Points, in no order, along strands that fork and pass close to each other.
(in the rows, 128 means zero)
Two points are linked if the straight distance between their rows is under 107. Some points are linked to none.
Dozed: [126 123 125 142 157 151  94 117 146 161 151 111 133 114 100 158 123 161
 103 151]
mib: [107 109  79 151 157 149 137 133 132  90 165 110 122 100 106 168 103 124
  67 143]
Meb: [150 146  82 123  97 124 165 140 117 104 128 166 138  66 145 169 127 138
 133 181]
Davaf: [109 121  83 100 141 118 116  57 136 139 119 121 115 132 131  49 158 113
 156  81]
sofe: [100 142 146 191 109 145 172 135 165  93 103 136 137 110 147 154  76 130
  48 155]
Rofad: [107  78  97 188 145 153 134 142  64 115 140 137 120 189 101 141 106 158
 102 165]
Rul: [165 128 118 126 161 106  83 106 150 116 146  96 139 111 115 123 163  84
 157 121]
kurov: [121  63 167 185 133 136 137 127  86 112 163  97 115 168 138 160 119 172
  77  68]
kibu: [141  92 111 108 130 102  63 166  87 142 128 103 131 143  91 105 143 115
 195 147]
sigif: [160 146 150  90 146 117 110 159  71 124 139 127 132 157 112 126 169 159
 160 133]
kedi: [100 191 184 120 151 120 168 113 148 120  86 117 166 112 150 187 124 109
 112 195]
gatav: [152 143  91 105 160 133  61 138 150 109 155 105 116 134 101  71 152 161
 105 105]
boti: [135 136  69 131 161 157 142  89 135 109 119 127 141  64 139 150 108  67
 116 122]
zafe: [152 162 188 118 165 136 133 158  92 138 114 114 144 164 115 127 136 126
 117 121]
Daz: [141 112  65 176 115 116 152 156 103 162 106 109 160 128 123 154 133  96
 116 159]
Mefiz: [128 104 155 170 160 172 109 143 148 144 149  88 127 149 110 163 134 186
  63 135]
Gur: [149 106 171 148 109 116 126 144  89 112 164 122 111 123 110 152 120 150
 128 120]
tapo: [138 177 128  79 120 147 148 118 167 187 105 123 142  94 139 117 130 141
 103 128]
nuvof: [ 87 112 135  87  82  79 110 129 133 144 133  86 115 131 105  79 133 133
 110  89]
Saros: [ 96 112 149 115 137  97 164  82  95 157 123 128 121 145 127 154 129  86
 142 104]
vana: [ 76  95 156 131 163 123 110  83 110 136 186 150  81 169 133 131 135 176
  92  68]
kubig: [108 159 158 116 102  90 178 137 133 152  76 118 149 107 151 168 147 122
 141 196]
lapi: [141 129 146 111 131 141 126  91  99 154  75 149  96  94 154  71 151 150
 189 120]
zirag: [117 107 114 100 122 183 129 114 129 143 138 117 126 172 100 143 108 102
  94 113]
rubeb: [105  97 160 142 112  85 170 124  74 132 109  92 134 139 127 131 129  86
 104 117]
Saro: [155 152 142 145 151 163 168 129  97 184  75 134 138  96 159 154 132 133
 138 138]
Noged: [153 144 154 107 142 152 153 135  90 170  89 152 117  83 138 114 125 124
 191 128]
Felo: [147  84 116 162 102 181 114 122 108 105 112 167  95 175 129 106  98 141
 108 125]
soru: [101 121  92 132 186 105 112 113 125  66 176 118  89 162 118  91 141 123
  80  85]
gakib: [131 166 152 131 100 118 109  96 220 145 111 117 130  80 125  65 127 130
 138  96]
Pata: [172 161 134 166  98 162 183 154 128 134 116 170 150 137 162 161 123 129
 124 134]
bop: [133 122 139 112 110  96  83 185 126 130 120 128 121 139 115  68 144 126
 213 136]
Dadi: [136 125  92  93 134  99  95 110 115 145 114 112 131 132 138  44 170 109
 219  74]
Kipo: [142 129 185 131 110  90  63 156 160 129 127 126 121 133 113  80 132 148
 165 102]
niti: [128 127 162 142 150 117  73 189 110 126 119  93 142 197 123  81 113 155
  77  73]
num: [144 127 135 100  85 137 112 138 156 191 108 122 135  92 115 103 135 156
 135 135]
sas: [174 127 127 103 107 140  84 122 169 135 137 176 112 118 132  95 169 122
 223 121]
diden: [108 106 113 119 144  91  96 101  76  77 137 120  97 143 125  76 138 139
 111  84]
rosef: [125 122 141 172 160 111 109 195  50 138 144 101 143 188 124 113 109 181
  76  67]
Bal: [140 133 190 150  97 111  82 112 196 142 105 130 116 143 128  83 123 121
 119  99]
roler: [140 108 100  66 100 104  70 136  92 141 151 117 137 195 136 100 168 173
 131  83]
nalo: [147 106 122 140 106 131 111 149  91 133  86 146 124 184 131  95 129 141
 130 141]
far: [172  87 144 197 176 183 132 120 130 113 171 100 129 171 141 179 155 166
  72 109]
peg: [105 136 191 192 137 180 187 122 135 141 111 110 166 162 143 196  67 103
  95 159]
geter: [155 160 142 127 157 173 141  92 141 175 104 128 126 110 155 147 127 136
  90 107]
nago: [113  95 141 184 163 164 167  73 126 151 140 110 136 158 143 196 126 102
  93 126]
vip: [137 147  99 146 166 151 139 109 144 109 145 167 132 121 134 143 111  97
 120 128]
leb: [115 183 116  90 158 108 161 132 153 156 126 126 135  49 152 102 141  91
 217  96]
Ves: [162 129 130 115 115 113 118 157 148 138 135 138 138 112 121 175 140  90
 201 182]
nufeb: [115 126 118 152  83 157 162 125 151 106 106 155 119 115 136 128  79 109
  90 144]
Zan: [136 132 166 119 173 116  77 173  94 150  99 103 152 205 125  98 133 119
 127  98]
kupug: [125 105  75 127 162 134  72 115 155 108 185 112 111 160 122  93 145 141
  79  69]
Bila: [ 89 116 122  81 128 109 103 126  75  95 120 139  92 144  98  58 105 163
 148 112]
Kiz: [121 144 114  83 151 160 119  65 120 126  97 135 101  70 131  58 147 141
 209 125]
teso: [103 145 146 139 108 112 158  93 183 163 109 106 131  93 144 153 133 149
  51 144]
koga: [111 123 141 105 116  92 131 134 112 146 135  94 125  88  99 115 122 109
 143  86]
zaf: [ 89 137 184 123 123 122 141 115 166 109 151 130 104 135 107 161 100 168
  62 157]
Fufil: [129  91 142 117 113 116 129 109 114 139 179 108 117 195 131 163 175 180
  69 108]
kofen: [184 142 144 176 122 173 170 178 107 104 138 127 154 169 123 154 106 129
 101 135]
sotaf: [ 88 172 104  78 116  87 163 133 186 113  82 134 131  89 164  87 148  64
 192 163]
gakob: [125 137 129 130 130 138 109  94 149 115 122 143 104  71 120  75 101 114
 196 119]
Siz: [117  99 141 118 143 104 102  61 110 144 169 138 103 183 144 129 167 127
 127  65]
nako: [135 129  97 187 132 196 189 164 129 123 161 132 157 168 118 171  79 142
  79 146]
papo: [124  91  85 169 147 110 131 120  72 133 131 110 135 150 112 138 133 125
 110 140]
nitug: [109 105 131 109 144 136 103 126 131  74 157  78 115  79  82 149  89 124
  82 155]
kegam: [122 109 109 170 107 140 167 118 104  97 159 190  99 193 126 120 109 132
  93 114]
gafi: [103 159 120  80 127  92 167 173 156 148 111 139 124  84 143  85 145  71
 229 138]
zarek: [115 163  77 121 143 128 131 102 158 121 127 148 173  48 153 169 111  73
 161 131]
Geba: [151 111  84 131  91 115 117 157 149 104 114 129 143  69 128 153 130  77
 197 179]
dutif: [104 124  84 174 137 174 161 164 163 122 180 135 135 106 123 177  82 155
  54 132]
Nomef: [161  94 151  95 114 138 130 126  83 131 107 144 109 158 144 138 159  96
 190 146]
litul: [133 108  91 154 100 136 132 115 145 159 113 134 157 137 125 180 116 107
 121 179]
suz: [120 174 110  98 102 114 175 161 139 147  87 165 138  82 147 140 140 138
 157 189]
zikup: [143 180 146 100 142 152 161 141 147 177 108 161 127  61 168 134 125 116
 197 103]
misop: [108 182  92 127 125 114 120 134 200 109 141 148 191  29 152 176  98 106
 124 144]
zap: [146 112 154 193 151 155 157  86 149  81 157 121 125 151 152 194 134 129
  76 130]
Teris: [154 123  81  88 106 121  79 149 106 133 124 132 130 180 138  62 159 120
 169  87]
tunag: [124 183 140 132 116  86 125 132 195 108 140 136 150  51 131 139 122 116
 130 139]
bogik: [124 148 137  67 141 107  93 148  64 113 136 138 113 131 102  66 149 194
 176 111]
fufi: [151 107 112 127  82 119 118 119 157 146 134 127 127 151 128 147 159 106
 115 136]
fud: [116 134 145 124 126 108 162 157  91 111 165 155 121 146  87 154 110 144
 144 149]
Tiduz: [116 177 132 117  93 106 134 103 216 136 115 147 134  38 143 100 119 133
 163 132]
Fuzol: [ 90 112 148 105 100 141 120  86 172  99 135 137  85 100 116 107  93 158
  74 153]
Nav: [165 131 102 126 119 137 117 143 154 177  73 135 125 120 137  84 155 133
 158 150]
Fikub: [ 94  90 135 178 167 120 148 102 120 116 194 130  98 146 141 155 142 168
  62  73]
dimi: [161 121  80 127 138 131  97 125 164 110 102  93 148  83 127 113 137  64
 168 147]
bidif: [166 114 123 113 125 134  96 167 106 110 139 102 139 147  92 159 128  98
 164 166]
pab: [138 122 114  90 159 140  97 129 124  80 154  81 108  99  96 107 134 155
  86 116]
tuta: [135 152 127  96  84 135 149 141 164 103  92 139 129  95 143 130 113  90
 125 128]
Zoke: [136 153 133  97 114 126 188 145  98  93 150 171 127 147 122 177 130 109
 165 177]
kovun: [133 121 121 130 129  93 120 140 123 145  71 127 129 148 135 104 150 126
 142 176]
lesen: [148 108 119  83  91 101  96 114 145 146 138 119 123 184 133 110 192 128
 106 103]
roli: [140 141 146 106 118 101 112 118 144 105 136 101 119  45 120  99 123 102
 185  89]
nosa: [ 76 107 147 169 120 132 163 116 182 123 123 104 118 124 134 172 106 161
  29 156]
gomug: [ 91 105 113  76  77 120 114 135 104 166 129 124 115 165 107  84 117 167
  95 103]
lafam: [141 153 116 127 109 141 177 127 110  73 140 174 165  98 161 212 121 109
 150 181]
vevat: [111 163 180 171 151 139 195 144 119 125  87 125 178 120 149 191  81  93
 121 183]
pil: [149 197 127 154 144 147 156 139 167 126 111 164 155 100 157 160 112 100
 113 145]
Per: [102  87 120  98 109 170  88 134  88 135 126 130 103 184 111  98  94 187
  98  96]
Dinem: [168 127 112 124 131 103  83 123 149 118 169 154 122 159 122 120 169 106
 193 133]
vuvi: [115 125 122 154 113 128 160 122 123  95 176 186 115 146 114 160 112 149
 105 164]
luk: [109 131 137 140 156 131  94 118 121 156 113 134 120 130 104 122 115 144
 143 179]
koz: [ 95  94 123 136 135 130  97 146  64 136 131 114 124 179  87 113 101 193
 108 144]
dep: [123  95 164 183 140 100 132 152  60 159 152  96 144 171 128 148 133 155
 103  65]
vop: [133  87 139 107 125 108 123  92  75 133 131 129 122 181 135 138 164 106
 156  96]
Buli: [113 162 128  90 103 119 155 148 168  82  59 147 137  72 183 121 118  73
 162 175]

Follow the links from the first point to the second, and from the first to the third. Name the last point that the two ways share.
Zoke / zaf / litul -> Noged
Meb / koga / nago -> kovun
fud / Buli / lesen -> Noged
Dozed / fufi / kubig -> kovun

A fork is a point with three links, a tip a point with one. Leave the first point through the second and follow the links. Name the first fork or tip that comes.
Teris / roler -> Noged
soru / kupug -> sas
Pata / kofen -> vop
Rofad / papo -> Davaf

A fork is a point with three links. Follow the links from the first point to the second and name the forks in between, in order.
Zoke / Daz -> fud kovun Noged
rubeb / zarek -> vop
nago / Teris -> kovun Noged
Saro / zap -> kovun
sofe / fufi -> Noged
suz / geter -> fud kovun
leb / Fuzol -> nosa
papo / suz -> Noged kovun fud
